Each row is a point on a landscape with many valleys, with its height.
A ball rolls from a point to the lowest of its 2 nearest points, and stops where none of them is lower. Distance is the straight distance between rows; heights are no part of it.
k339: [106 131 142 112  97 100 116 150 126 147 177 128 183 208 135 115 138 122
 152 122 107 119 119 124 110 144 143 172 153]  (h 5.25)
k293: [203 153 106  95  78 136 151 137 105 112 149 165 113 109 130 116 106 153
 137 114 144 145 107 140 130 205 108 140 124]  (h 0.93)
k931: [139 131 105  82 143  85 139 102  99 134 152 177 154 104  63 152 167 104
 153 170 149 150  91 129  86 162 130 138 124]  (h 1.28)
k639: [157  80 152 142 153 152 126  80 131 122  88  99  96 102 124 125 143 135
 100 142 167 169 143 105 130 114 110 102  88]  (h 3.51)
k439: [108  68 206 152 164 129 120 163 124 177  97 112  89 125 117 137 142 102
 137 123 144 148 103 167 102  57 131 169 194]  (h 6.11)
k751: [122 112 133 134  75 181 155 173 100 131 187  85 114 143  77  69  71 137
 101  84 118 157 174 130 133 129 116 178 123]  (h 7.70)
k176: [114  96 137 162 106 110 116  82 120  78 136 118 103 149 148 125 168 142
 125 115  78 168 140  91 127 121 134  79 120]  (h 2.86)
k825: [196 139 108 125  82  86 153 137 127 116 138 161  93  98 113 138 157 134
 156 122 153 149  93 154 112 202 112 136 114]  (h 1.30)
k38: [126 143 124 116  99 112 126 192 128 109 186 142 152 186 125 108  85 118
 137 105 159 101 125 155 146 111 114 151 134]  (h 3.95)
k138: [151  93  98 151 119  82 124  91 151 124 110 177 144 140 143 137 195 120
 143 151 159 121 112 162 111 194 108 149  90]  (h 0.76)
k310: [105 127 170 145  62  93 141 151 154 157 108 140 149 148 132 120 129  74
 182 113 156 115 139 155 111 161 137 176 157]  (h 4.18)
k709: [124 135 121  77 198 125 133  95  85 149 113 128 127  96  99 150 157 105
 131 168 147 152  87 117 120 103 118  74 135]  (h 4.02)
k128: [108  83 198 140 181 170 125 145 129 177 103  70 101 116 127 131 126  95
 150 121 141 144 134 140 120  57 109 110 174]  (h 6.71)
k480: [171 109 122 179 114  77 116  91 187 107 109 165 153 140 168 156 166 120
 142 124 177 102 147 145 128 210 102 152  75]  (h 0.53)
k220: [ 93 112 134 104 128 180 134 155  96 150 132 120 155 148 134  92  89 140
  63 147  71 137 125 113 173 120 163 178 146]  (h 2.14)
k28: [191 135  67 169 142  66 115 129 207 110  94 147 102 147 201 145 176 199
 100 141 134  97 130 134 115 154 116 111  76]  (h 8.18)
k42: [ 89 138 139  99 161 170 161 212  87 155 188 145 196 133 129  85  32 115
  73 150 137 125 159 138 149 127 153 192 121]  (h 1.57)
k568: [110 121 140  88 137 191 146 143 128 159 151  70 141  75  80 128 115 157
 101 139  66 128 125 127 137  90 126 105 119]  (h 7.14)
k166: [103 167 101 155  71  98 122 135 177  99 133 151 128 159 161 120 136 117
 168  98 133  74 137 135 121 148 140 130 157]  (h 7.02)
k61: [135 126 136 119  70 144 124 142 137  99 141 102 130 111 106 135 126 125
 138 117  96 121 127 129 125 113 131 132 119]  (h 7.43)
k435: [105 146  99  96  79 128 124 126 116 166 113 182 128 113 118 128 145 126
 146 158 121 132  92 107 103 152 166 139 164]  (h 4.72)
k481: [110 107  78 166 151 118 126 100 168 152  81 175  73  79 141 129 198 110
 146 160 168 152 130 162  78 124 123 105  84]  (h 6.43)
k768: [ 89  77 170 178 115 171 113 160 121 144 103  86  94 153 150 117 107 132
 118 120  87 161 148 127 118  54 160 141 164]  (h 3.37)
k679: [105 134 129  96  54 117 155 155 109 138 181 141 171 141 146 127 118 131
 131 147  78 137 105 115 127 176 180 150 146]  (h 4.96)
k999: [160 130 131 164 131  60 117 128 187 102 126 136 161 168 162 138 135 118
 164 120 183  75 134 155 147 176 106 167 110]  (h 0.80)
k316: [124 113 142  71 160 148 134  83 119 149 112  96 157 124  93 122 136 103
 114 115 125 143 112 104 115 123 117 133 148]  (h 2.41)
k373: [156 131 160  62 134 142 152 134  90 121 164  95 173  80  77  98  69 126
 143 104 140 159 150 121 154 146 103 154 119]  (h 7.01)
k956: [117 105 116 225 161 112 127  77 141 152 116 131 103  94 161 175 185 109
 137 140 169 130 151 193 121 138 132  41  55]  (h 7.93)
k571: [109 100 151 218 162 124 107  77 152 127 131  98  87  96 167 146 164  87
 131 116 169 120 174 153 125 117 138  60  71]  (h 8.00)
k798: [127  95 172 127 116 141 117 129 132 128 100 127 143 137 119 115 124  88
 132 137 148 130 126 107 139 105 123 163 145]  (h 3.53)
k841: [162 140 113 147 170 129 117 116  78  59 172  94 103 177 121 127  90 133
  94 102 118 123 118 118 148 107  88 150 124]  (h 6.63)
k530: [160 151 114 200 120  69  99 101 189  75 135 130 118 166 200 148 154 151
 113 101 123 106 170 122 141 162 125 127  93]  (h 1.71)
k175: [143 125  75 167 190  89 129 111 158 109  78 188  98 124 169 163 175 129
 141 170 179  91 111 175 120 145 107  79  72]  (h 7.95)
k130: [113 137 113 125  51 116 124 107 139 107 149 145 107 111 122 121 147 136
 142 124  85 137 118 117  96 146 145 108 133]  (h 7.26)
k279: [ 96 107 141 145 154 135 119  74 144 130 105 131 113 153 171 118 156  76
 153 125 136 100 132 122 106 104 141 118 158]  (h 5.75)
k919: [129 143 136 178 113 133 102 139 155  83 126 110  76 163 145 121 102 131
 104  93 169 117 180 113 151 104 126 108 112]  (h 1.96)
k459: [148 146 123 119 174 122 145 150 104  88 134 136 128 174 126  94  56 128
 121 101 191  97 150 111 166 100  98 149 142]  (h 6.94)
k712: [165 116  98 162  88  81 123  88 170  83 128 152 118 169 202 142 177 149
 135 124 122 121 129 118 110 180 110 123 114]  (h 1.55)
k846: [140 153  60 116  84  83 126 153 160 116 136 197 104 137 139 139 180 151
 150 134 118 112  95 122  92 173 149 111 122]  (h 4.08)
k179: [113 140 152 107  80 104 143 189 131 147 133 155 162 143 158 119  95 106
 189 121 141  95 125 164 148 177 152 167 170]  (h 4.61)
k9: [110 142 130 104 164 126 117 119 116 120  99 151 136 124 129 142 143  98
 149 168 153 113 104 114 140 104 125  98 147]  (h 3.73)
k391: [133 156 133  56 159 129 129  86  87 143 167 130 171 113 102 137 111 106
 110 108 142 148 103 111 112 127 127 133 135]  (h 2.01)
k365: [ 90  96 168 175  75 139 108 176 154 152  98 131 109 136 139 101 114 122
 153  86 148 131 154 144  91  92 131 150 170]  (h 5.15)
k445: [ 95 106 161 142 107 105  99 172 141 134 112 143 161 166 114 144 142 103
 154 143 136 112 112 134 142 110 141 181 160]  (h 3.81)
k598: [146 175  88  85 117 105 135 141 108 158 186 180 193 149 141 136 126 165
 135 166 115 131  89 121 124 185 162 147 113]  (h 4.50)
k266: [141 133 153 125 182 107 119 151 128  82 115 135 143 172 152 125 100 112
 142 134 178  90 140 119 180  89  99 137 112]  (h 6.89)
k86: [153 176 105  82 156 148 153 125  60 109 182 106 160 100  97 125  58 160
  61 110 104 136 138 142 153 156 118 156 107]  (h 0.92)
k423: [130 170 114  70 163 101 118 104 105 144 159 178 186 110 106 141 130 111
 159 150 148 125  95 115 115 143 150 131 136]  (h 1.62)
k773: [173 137 129 133 143 142 129  98  90  68 138  75  81 115 112 134 117 149
 100 114 120 141 129 122 149 119  93 125 116]  (h 6.56)
k269: [156 125 120 108 158 121 144 100 109  79 105 122 121 128 134 100  94 116
 117 110 185 109 154  94 171 151  93 151 135]  (h 7.00)
k682: [164 113 119 107 114  92 124  97 117 115 141 158 158 148 112 140 155 111
 145 143 150 130  88 127 116 176 118 155 115]  (h 1.01)
k569: [133 115 145  76 155 143 154 103 156 212 152  82 140  77  37 155 137 161
 121 153  72 126 104 121 112 109 114 104 155]  (h 2.84)
k806: [180 151  68 122 121  69 124 146 192 110  90 128 141 164 181 158 164 179
 140 129 148  65 134 135 133 172 111 127 110]  (h 8.26)
k875: [138 170 109 126  88  87 131 145 160 104 107 173 130  99 132 144 137  90
 174 113 162  72 129 147 124 161 128 123 144]  (h 6.84)
k921: [175  99 110 125 112 147 122  93 167 128 116 125  82  73  97 126 173 149
 124 133 151 140 126 119  88 150  92 117 117]  (h 7.75)
k259: [130 133  95 105  93 155 150 114 106 117 167 139 163 179 152  91 101 165
  96 116  85 124 142  88 155 156 146 152 144]  (h 3.28)
k201: [154 158  51  99  77 129 148 124 131 119 128 181 114 126 168 110 144 163
 119 116 132 128 100 102 108 174 142 123 119]  (h 3.77)
k618: [138 154 105 181 110 116  96 129 174  91 117 110 122 197 176 125 119 158
 108 108 135  86 177 113 157 122 129 130 120]  (h 1.83)
k416: [120 126 156 157 167 129 107 138 139 122  66 122 143 190 192 140 143 131
 131 174 146 106 135 110 174 109 119 106 121]  (h 7.77)
k287: [ 87 139 108 154  63 111 121 109 152  69 140 154 112 135 150 118 156 104
 156 100  91 112 145 128 111 124 148 104 155]  (h 7.13)
k902: [118 109 136 173 151 134 100 100 133  88 138 106 107 201 166 123 139 113
 132 130 124 138 145 118 147  83 114 112 116]  (h 6.72)
k65: [200 170 101 106 172 113 152 125  41  87 173 129 147 120 111 141  51 147
  74  95 119 126 117 137 156 171 100 175 129]  (h 0.78)
k343: [120 123 128 132 101 149 117 125 102  78 203  90 126 154 116 103 108 156
 111  89  75 152 137 121 133 104 125 120 130]  (h 7.82)
k247: [ 89 120 138 208 126  80 104 112 189 114 110 150 129 151 156 144 155  77
 154 110 164  97 154 181 103 121 123 126 109]  (h 1.89)
k184: [103 136 179  61 146 137 156 136 114 200 152 109 187  51  57 144 110 110
 142 129 119 126 119 135 106 114 155 152 151]  (h 6.19)
k777: [ 93 157 103  99 165 167 166 180  75 132 177 116 167 141  86  63  23 132
  70 139 146 119 173 125 171 129 137 172 110]  (h 1.39)
k311: [ 84 148 157 221  96  62  99 135 210 159  60 144 141 125 159 151 141 113
 143 111 142 109 154 148 135 159 153 153 133]  (h 3.47)
k407: [156 150 103  98 139 157 130 146 114 133  75 156 100 102 136 122 135 149
 130 164 140 146  93 110 149 107 139  81 103]  (h 9.32)
k63: [146 135 135 134 139 137 117 117 141 121 100 130 141 179 159  92  96 129
 128 123 175  87 168  94 170 150 113 172 147]  (h 7.07)
k819: [101  83 166 186 132 127 114 102 118 130  88 108 122 138 149 145 175 111
 151 172  87 159 123 127 127  84 156  72 125]  (h 7.56)
k25: [193 130 144  93 122  94 133 104  93  99 172 104 137  78  76 162 129 131
 133 115 123 151  81 150 119 162  92 137 111]  (h 7.42)
k364: [128  66 170 102 156 111 127 118 117 152  61 146 153  90 103 135 160 110
 137 178 145 147 104 113 131 113 131 133 130]  (h 3.06)
k762: [149 126  61 145 148  84 126 110 135 103 130 176  66 117 114 122 202 145
 141 135 114 162  90 138  53 128 116 118 101]  (h 2.00)
k105: [115 130 137  82 133 143 127 112 136 137 215  72 145 117  52 134 141 137
 146 100  73 144 113 143  98 103 118 123 156]  (h 2.79)
k2: [ 94 115 179 100 151 132 136 158 106 158  79 136 137  29  96 136 115 108
 160 160 132 106 110 118 134  95 146 137 186]  (h 1.56)
k59: [142 152 132  80 149 137 137 123 112  78 149 128 127 104 125 127  88  95
 141 107 165  96 118 121 129 109 116 111 154]  (h 6.47)
k295: [146 111 133 106 106 146 134  80 107 117 147  95 147 159 107 106 128 143
 100  91 115 170 139  94 127 152 118 163 123]  (h 3.01)
k693: [121 136  96  75  90 203 169 127  97 139 161 119 140 102 121  91 106 149
  73 124  88 144 143 104 137 160 136 131 109]  (h 1.78)
k72: [152 123 102  82 158 138 150 101 159 157 166  85  92  97  65 137 183 184
 129 117  72 144  98 122  85 135  72  82 141]  (h 1.76)
k411: [ 73 116 145 172 101 175 119 151 119 113 110 107  98 139 161 103 112 152
 101 131  57 143 162 106 146  82 161 110 147]  (h 3.02)
k628: [112  93 145 120 184 104 123  98 115 126  73 169 148 113 124 133 151  80
 180 173 169 105 108 132 145 120 109 118 120]  (h 3.46)
k198: [188 104 135 119 124 135 133  99 134 109 149  91  97  69  68 162 162 140
 131 121 128 157 104 133  90 169  80 110 109]  (h 7.55)
k173: [200 139  80 143 119  76 135 157 126 104 139 190  79 117 105 134 178 135
 165 136 154 170  83 166  77 178 100 161  97]  (h 1.54)
k934: [143 109 134 169  93  94 100 103 151  65 165 108 114 169 142 127 138 110
 138  82 137 131 129 139 106 148 110 159 129]  (h 1.19)
k929: [ 81  95 195 223 121 103  93 130 167 155  74 119  93  96 151 156 146  96
 132 117 120 136 157 149 115 102 172 135 144]  (h 2.91)
k967: [166 137  57 168 125  69 118 129 136  93 130 195  73 111 147 154 181 124
 138 131 134 132  79 160  66 175  97 134 111]  (h 1.75)
k703: [163 118 129 168 116  83 109 148 179  78 156 120 130 205 162 116 112 127
 144  89 185 116 146 146 133 132 101 164 114]  (h 1.02)
k810: [ 88 129 161 107 167 190 138 189  82 161 147 125 170 132 135  95  54 139
  50 148  98 126 145 151 156  91 153 179 138]  (h 1.84)
k422: [ 99 139  96 135 145 173 128 180  96 129 150 116 103 179 108  60  46 129
  96 111 149 122 161 126 159  93 124 158 144]  (h 5.97)
k676: [ 44 119 136 231 146  82 110 103 182 140  77 141 118 146 141 169 171  66
 157 143 125 106 152 181 110 112 143 128 136]  (h 2.09)
k4: [132  97 161  85 116 164 151  93 103 164 136  80 162 129  76  98 107 110
 115  90 124 162 152 110 130 140 117 167 154]  (h 2.78)
k686: [ 96  83 165 158 121 133 120 135 144 143 113  93 103 116 109 151 154  96
 171 152  70 145 113 130 115  70 155 119 152]  (h 7.37)
k828: [119 131 134 162 149 111 104 114 134 109  87 140 130 164 171 159 167 127
 150 180 124 114 111 142 158 106 135  80  93]  (h 7.81)
k803: [176  82 151 155 173 181 131  89 142 163  83  90  93  93 127 127 172 158
 137 160 163 159 135 108 118 120  92  60  92]  (h 3.83)
k509: [118 165 101 104 124 167 162 174  90 103 188 128 147 154 125  91  57 126
  85 132 125  97 150 130 167 158 139 167 112]  (h 1.26)
k43: [106 120 137  86 117 154 136 188 107 161 176 105 156 141  77  98  74 111
 131 100 133 153 127 148 116  83 119 156 135]  (h 4.04)
k320: [102  96 173 162  57 124 120 135 167 158 123 108 116 114 110 121 136  79
 169  97 131 122 140 142  88 114 148 171 162]  (h 4.64)
k329: [ 82 115 178 131 178 125 117 181 108 154  98 138 118 136 120 119 107 109
 155 148 134 121 106 157 126  47 140 149 189]  (h 5.66)
k418: [114 150 124  95 136 176 129 120 106 104 131 103 101 120 126 114  97 114
 120 110 155 118 142 114 159  86 124  97 139]  (h 6.25)
k294: [ 96 138 131 101 170 187 148 151  89 137 147  82 120 152  92  99  75 128
  97 107 127 129 150 121 155  79 118 133 146]  (h 6.07)
k66: [141  89 107 153 146 137 137  68 121  95 132 111  68 121 145 121 190 157
 125 121  95 183 116 107  93 110 102  66 109]  (h 2.64)
k118: [162 151  71 141 160  98 126 101 159  85  98 172  89 157 182 165 170 138
 140 142 155  88 110 142 128 145 109  92 120]  (h 8.03)
k366: [101 132 106 125 121 177 151 134  87 112 205  78 127 152  81  77  90 148
  78  71  89 154 162 128 127 108 117 160 132]  (h 7.76)
k820: [201 130  59 179 170  75 124 117 178  87  93 171  67 170 210 177 162 167
  95 129 130  79 111 146 113 166  94 102  91]  (h 8.11)
k688: [101 131 123 145 122 124 112  85 160 141  68 147 123 162 192 130 158 122
 124 137 127 100 134 107 121 144 148 114 141]  (h 5.92)
k275: [115 112 127 140  98 154 131 101 108 123 122  95 139 193 124  87 110 143
  99 122  97 143 155  71 159 136 136 172 140]  (h 3.14)
k533: [139 166 104 103 114 108 129 122 124  90 164 160 115 120 132 147 130  91
 152 121 149  96 100 142 121 141 127 127 150]  (h 6.66)
k397: [165 103 141 122 117 149 109  92 130 110 100 137 123 123 124 119 135 115
 111 145 143 151 130 105 145 137 109 138 114]  (h 3.26)
k599: [154 154  97  68 159 147 136 144  88 112  93 175 133 116 133 108 102 157
 109 159 150 127 124  93 175 140 129 108 104]  (h 9.22)
k890: [127 130  88  90 110 164 160 108  94 120 161 121 123 109 117 110 128 174
  70 107  44 161 123 104 118 134 130 103 111]  (h 1.29)
k20: [ 87 114 119 122 105 101 122 113 123 148  80 161 138 109 119 161 169  95
 165 163 118 117 109 112  95 141 148 152 161]  (h 4.28)
k889: [121 182 119 181  78  67 103 140 222 131  82 133 156 134 183 152 138 147
 151 106 148  80 152 145 146 168 122 141 116]  (h 3.67)
k614: [149 157  86  85 114 132 135 121 122 110 149 146 127 158 163 117 126 160
 104 122 114  93 111  87 136 154 132 123 145]  (h 3.49)
k565: [115 135 151 186  94 130  92 179 166 122  90 126 116 153 151 103  70 128
 129  90 156 125 170 134 165  88 130 134 123]  (h 2.15)
k610: [ 82 131 132 206 106  70  98  96 183  99  94 159 125 132 194 134 185 138
 130 116  90 146 172 112 124 145 158  71 128]  (h 1.91)
k421: [112 111 184  79 169 126 134 160 123 168 159 116 160  76  70 120  93  95
 175 120 140 121 113 117 125  75 128 158 164]  (h 6.57)
k170: [167 164  70 100 137 153 136 120  71  99 160 129  93 107 112 122 109 183
  56 107  89 157 111 115 123 146 130 125 106]  (h 0.87)
k55: [ 85 130 159  92 174 152 123 190  94 184 131 135 134 135 113  96  63 104
 132 117 159 128 114 143 105  69 140 137 185]  (h 5.29)
k62: [142 136 130  81 198 158 138 117  79 134 129  88 113  96 100 146 141 148
 129 159 124 155  99 128 135  95 107  48 104]  (h 4.31)
k848: [ 69 139 110 229 132  53 101  84 191 134  94 152 122 103 164 156 178 115
 125 125 126 127 168 147 120 151 153  77  83]  (h 2.06)
k622: [119 161 130  82 201 180 137 120  72 150 175  57 129 124  77 129  77 143
  97  93 120 134 165 135 147  78 111 117 120]  (h 6.21)
k461: [152 126 133 117  70 125 131 113 135 122 117 123 141 171 143 109  96 127
 146 113 157 129 150 106 155 179 117 165 140]  (h 7.15)
k143: [144 120 154 179 175 147 109 117 113  94 127  90  92 157 149 132 111 105
 138 128 173 135 138 147 150  74  99  88 105]  (h 6.77)
k778: [153 134 133 118  52 140 128 171 138 133  69 160 129  85 130 111 103 142
 136 146 150 123 118 110 149 166 141 132 118]  (h 8.84)
k604: [114 149 112  90 100 125 123 173 119 147 153 166 190 136 147 130 131 164
 110 174  89 120 100 105 144 152 164 127 132]  (h 4.71)
k633: [161 167  71  82  90  66 129 162 139 145 155 190 155 165 148 143 177 174
 149 157 113 114  98 123 113 197 141 134 125]  (h 4.30)
k995: [133 110 132 128  47 177 144 147 126 124 175  78 115 101  90 108  88 134
 131 100  82 145 152 127 143 140 124 143 111]  (h 7.58)
k83: [138 185  80 106 157 161 170 135  73 101 218 132 182 125 125 124  47 153
  53 137 109 120 146 140 153 168 158 159  95]  (h 1.09)
k122: [163 114 143 130 189 168 159  93 114 138 106  82  99  99 125 158 175 122
 152 165 139 159 117 125 121 114  94  40  95]  (h 4.14)
k91: [ 79 109 144 123 106 201 129 147  92 134 119 104 119 114 144 121  98 141
  91 156  56 142 124 102 159 110 152 129 137]  (h 2.60)
k502: [114 158  86  98 115 132 134 131 119 170 120 173 112  92  96 129 170 149
 138 148 123 160  86 120  72 118 143  92 131]  (h 4.66)
k636: [115 156 134  87 112 161 160 132  74 166 209 107 198 186 115  97  59 117
 109  96 120 163 153 131 148 178 150 181 144]  (h 2.40)
k156: [152 140 132  91 168 178 146  86  94 128 147  64 112 104  80 128 114 152
  96 100 104 143 138 123 161 106  99 101 113]  (h 6.40)
k457: [204 145  81  84 128 128 147 130  71  92 156 151 101 107 126 132  84 164
  85 110 124 135  99 116 130 172 106 149 125]  (h 0.54)
k224: [133 114 175  76 159 100 139 141 116 123 158 111 169  70  61 119 103 102
 173 114 153 133 125 114 135 122  98 146 120]  (h 6.87)
k64: [107 153 156 153 124 101 102 212 166 133  83 144 135 150 154 118  95 130
 149 122 163  92 143 153 154  92 125 151 142]  (h 2.43)
k114: [ 98  90 138 131 145 168 118 191  96 168 112 155 118 161 121 102  83 134
 100 109 141 144 123 130 112  63 124 150 178]  (h 5.65)
k602: [123 136 131 159 134 185 117  94 116 127  84 100  65 123 160 131 128 124
 113 127 161 125 158  84 148 117 129  73 134]  (h 8.40)
k141: [114  87 106 141 157 139 129 116 134 159  69 150  94  79 110 142 188 103
 170 176 160 141 112 147  98 105 120  90 115]  (h 6.69)
k456: [117 124  77 181  89  93 133 110 192 136  75 195  96 106 128 123 182 116
 149 146 160 137 135 133  86 163 135 115  98]  (h 6.24)
k585: [107 129 146 117  58 115 142 135 116 149 188 110 168 156 125 114 118 100
 160 106 101 155 117 131 107 152 167 160 155]  (h 5.14)
k953: [174 114 143 154 189 126 115 100 125  64  99 122 101 156 158 143 110 119
 123 144 172 106 136 140 166 109  96 106  95]  (h 6.83)
k249: [107 131 131 116  92  72 110 144 120 135 119 171 170 142 110 155 162 104
 178 172 130 104 106 130 132 152 151 167 150]  (h 4.03)
k494: [130 120 150 108 116 142 122 169 121 123 149 125 168 157 115 105  89 117
 151 111 158 146 146 115 144 105 118 164 133]  (h 3.79)
k371: [116 132 150  72 154 187 145 136  85 160 118 100 161  93  99 118 108 134
  77 153  92 146 122 120 157  89 155 126 116]  (h 6.86)
k22: [115 124 142 156 143 158 100 124 105 139  67 124 125 190 168 116 108 155
 111 169 119 117 151  89 186 100 144 114 131]  (h 7.72)
k694: [197 186 113  81 142  94 135 139  75 113 199 137 141  73  90 158 105 157
 121 130 118 156  73 147 118 170 124 138 102]  (h 7.31)
k124: [140 177 129  78 141 131 143  97  87 145 206 126 201 163 126 121  88 114
 120  99 143 156 123 132 124 169 138 160 139]  (h 2.27)
k511: [187 152  95  70 127  91 143 166 166 136 127 117 168 159 172 141 142 168
 156 142 148  58 139 119 145 178 124 143 143]  (h 8.35)
k428: [ 90 113 145 151 151 171 116 162 107 155 104 119 101 188 138  76  72 127
 118 115 174 124 157 117 133  76 110 149 164]  (h 5.87)
k154: [131 131 103 106 131 146 134  89 123 118 171 106 105  96 103 143 157 182
 104 110  59 166 105 113  88 121 115  78 137]  (h 1.00)
k864: [116  95 177 118 186 129 142 137 105 170  42 131 125  57 106 168 150  89
 170 185 138 121 106 145 131  87 129 114 150]  (h 2.47)
k188: [ 53  98 177 221 130  99 126 116 155 160  74 120  95 109 136 176 183  87
 164 138  97 124 132 175  99  84 162 148 173]  (h 2.48)
k68: [155 147 106 140 122 160 134  98 139  92 104 113  59  92 169 148 145 131
 116 118 147 118 132 117 130 119 118  49 119]  (h 8.24)
k939: [100 113 152 118 103 125 143 137 137 155 190  71 159 122  44 136 138 110
 139 126  67 152 116 138 111  84 147 155 137]  (h 3.16)
k531: [112  88 154 137 144 134 137  97 150 140  96  97  93  96  95 162 179 114
 164 151 115 133 116 123 107  98 114  83 132]  (h 7.04)
k948: [145 143 115  67 113 163 142 128 118 151 137 132 123  72  84 129 134 145
 117 153 120 146  92 119 103 122 125 110 118]  (h 4.10)
k933: [127 102 178 137 173 177 134  87 127 150 107  50  99 134 110 122 127 105
 136 132 133 149 168 110 129  82 101  95 145]  (h 7.10)
k21: [158 150  83 100 115 165 150 140 106  99  87 157 110 126 138  99  76 164
  88 136 146  90 146  92 190 151 136 129 105]  (h 9.15)
k484: [ 73 120 145 172 108 130 104 132 152 137  96 133  99 152 166 117 134 109
 149 113 112 128 143 124  93  91 141 132 180]  (h 5.50)
k31: [ 82  98 161 114 123 166 134 205 119 180 157 115 140 107  97 112  89 113
 111 116  93 137 111 161 110  71 151 171 170]  (h 4.62)
k800: [134 151 149  52 187 161 141 115  84 175 141 101 195  65  59 127  93 161
  78 130  94 150 145 130 142 101 146 119  90]  (h 6.67)
k93: [ 68  77 160 163 107 131 110 196 119 156 133 118 120 171 134 107 129 127
 117 119  77 159 115 141 104  52 151 153 172]  (h 3.70)
k450: [133 150 115 104  91 122 109 171 153 124 100 147 167 144 164 128 107 155
 133 143 129  76 132 121 181 136 144 141 133]  (h 8.53)
k99: [130 136 130  72 169 134 138  84 142 166 179  68 140 106  48 160 176 144
 122 111  60 135 108 143 101 119 100 102 139]  (h 2.32)
k120: [121 107 118 200 173 104 123 101 145 126  72 160 123 124 170 166 171 103
 151 172 165 116 123 185 153 132 130  59  81]  (h 7.88)
k135: [ 84 148 138 229 151  71  93  96 192 118  91 132 125 142 170 166 149  96
 136 113 172  88 158 173 140 119 133  82  75]  (h 2.04)
k146: [114 105 152 156 137 160 118 119  99 141  66 106 112 152 154 135 148 150
 105 165  94 160 136  94 153  99 153  84 121]  (h 7.65)
k112: [142 119 117 143 162 119 117  82 111  74 147 114 127 200 150 130 125 122
 106 113 131 113 119 101 142 134  94 148 131]  (h 6.68)
k601: [ 92 105 193  92 142 162 150 193 104 197 173 104 193  83  81 109  81 109
  97 128  88 150 118 150 126  94 157 192 132]  (h 5.16)
k251: [101  94 175 109 104 150 129 164 123 169 122 121 150  79 102 145 119 101
 125 144  95 131  96 142 123 119 166 175 165]  (h 5.32)
k946: [100 131 189 186 119 119  88 143 186 146  53 139 127 142 161 145 123 113
 131 121 141 117 161 129 141 124 153 138 133]  (h 3.24)
k399: [154 142 155  68 109 125 150 147  75 131 189 123 194 104  83 124  85 128
 141 126 141 157 117 142 151 169 141 149 103]  (h 7.11)
k603: [146 115  86 113 160 107 138  86 116 107 146 146  68 100 116 150 203 145
 132 140  97 162  82 127  69 114 110  72 118]  (h 2.31)
k216: [116 168 152  58 158 160 157 134 114 167 171 108 201  53  80 136  69 137
 100 119 112 145 135 152 119 134 150 136 116]  (h 6.48)
k753: [143 166  94  89 125 114 126 189 153 114 158 124 168 165 172 140 112 162
 131 132 134  46 138 108 168 146 144 153 140]  (h 8.43)
k145: [187 126  85 108 112 138 130  92 118 103 129 139  83  94 130 110 160 149
 101 105 138 152 103 117  93 156 101 116 114]  (h 7.96)
k992: [158 167 127  83  99  89 132 143  87 119 203 140 167  89  67 163 117 118
 159 146 132 138  92 148 133 182 157 139 109]  (h 7.20)
k856: [156 117 119 154  70  93 127 100 136  95 165 129 128 175 165 127 152 138
 153  97 104 133 124 121 118 194 116 152 136]  (h 1.36)
k728: [143 141 113 128  84 178 119 135 130 115  76 137 106  88 149 102 103 154
 105 128 132 113 148 101 163 129 141 118 113]  (h 9.03)
k517: [135  98 111  64 114 154 145 137 150 201 126 112 126  70  54 137 157 155
 118 158  72 154  98 118  98 112 131  93 136]  (h 3.44)
k780: [118 133 101 182 107  84 112  66 166  84 127 160 108 129 194 123 170 134
 127  94 110 131 157 100  98 155 125  84 128]  (h 1.74)
k100: [ 81 119 152  84 122 145 156 137 118 205 143 131 153  48  70 148 136 109
 132 149  84 125  98 137  94 130 172 158 183]  (h 5.84)
k545: [ 84 101 162 226 132 109  82 137 181 144 111 114  92 184 168 116 133 108
 113  89 159 138 184 131 104  82 131 103 121]  (h 1.86)
k403: [ 77 118 146 208 138  90  87 137 193 140 105 154 132 200 188 128 144 106
 144 106 151 102 168 154 127 104 113 137 126]  (h 1.73)
k790: [141 139  96 148 106 117 116 111 170 125  69 179  95 128 170 122 176 147
 126 140 145 134 122 111  91 154 137 104 112]  (h 6.08)
k50: [150 136 122 191 156 130 119  89 153 108 111 115  62  99 172 158 160 113
 111 104 159 126 162 122 110 134 126  50  82]  (h 8.09)
k400: [153 149 134 118  69  93 130 163 160 140  81 145 163 120 152 143 111 130
 166 157 155  86 126 135 176 178 131 142 114]  (h 8.65)

Where does a ball stop that starts at each point below?
k768 | k457
k366 | k55
k846 | k480
k416 | k310
k269 | k55
k21 | k120
k343 | k55
k64 | k480

Call two points neighbours if one is among the 2 nearest of the other. Go from one point of each pair to the other, from neighbour to neighbour, staying as low as possible. Name the highest point that can't be avoided.
k154 and k403 | k636
k397 and k2 | k62
k154 and k457 | k890
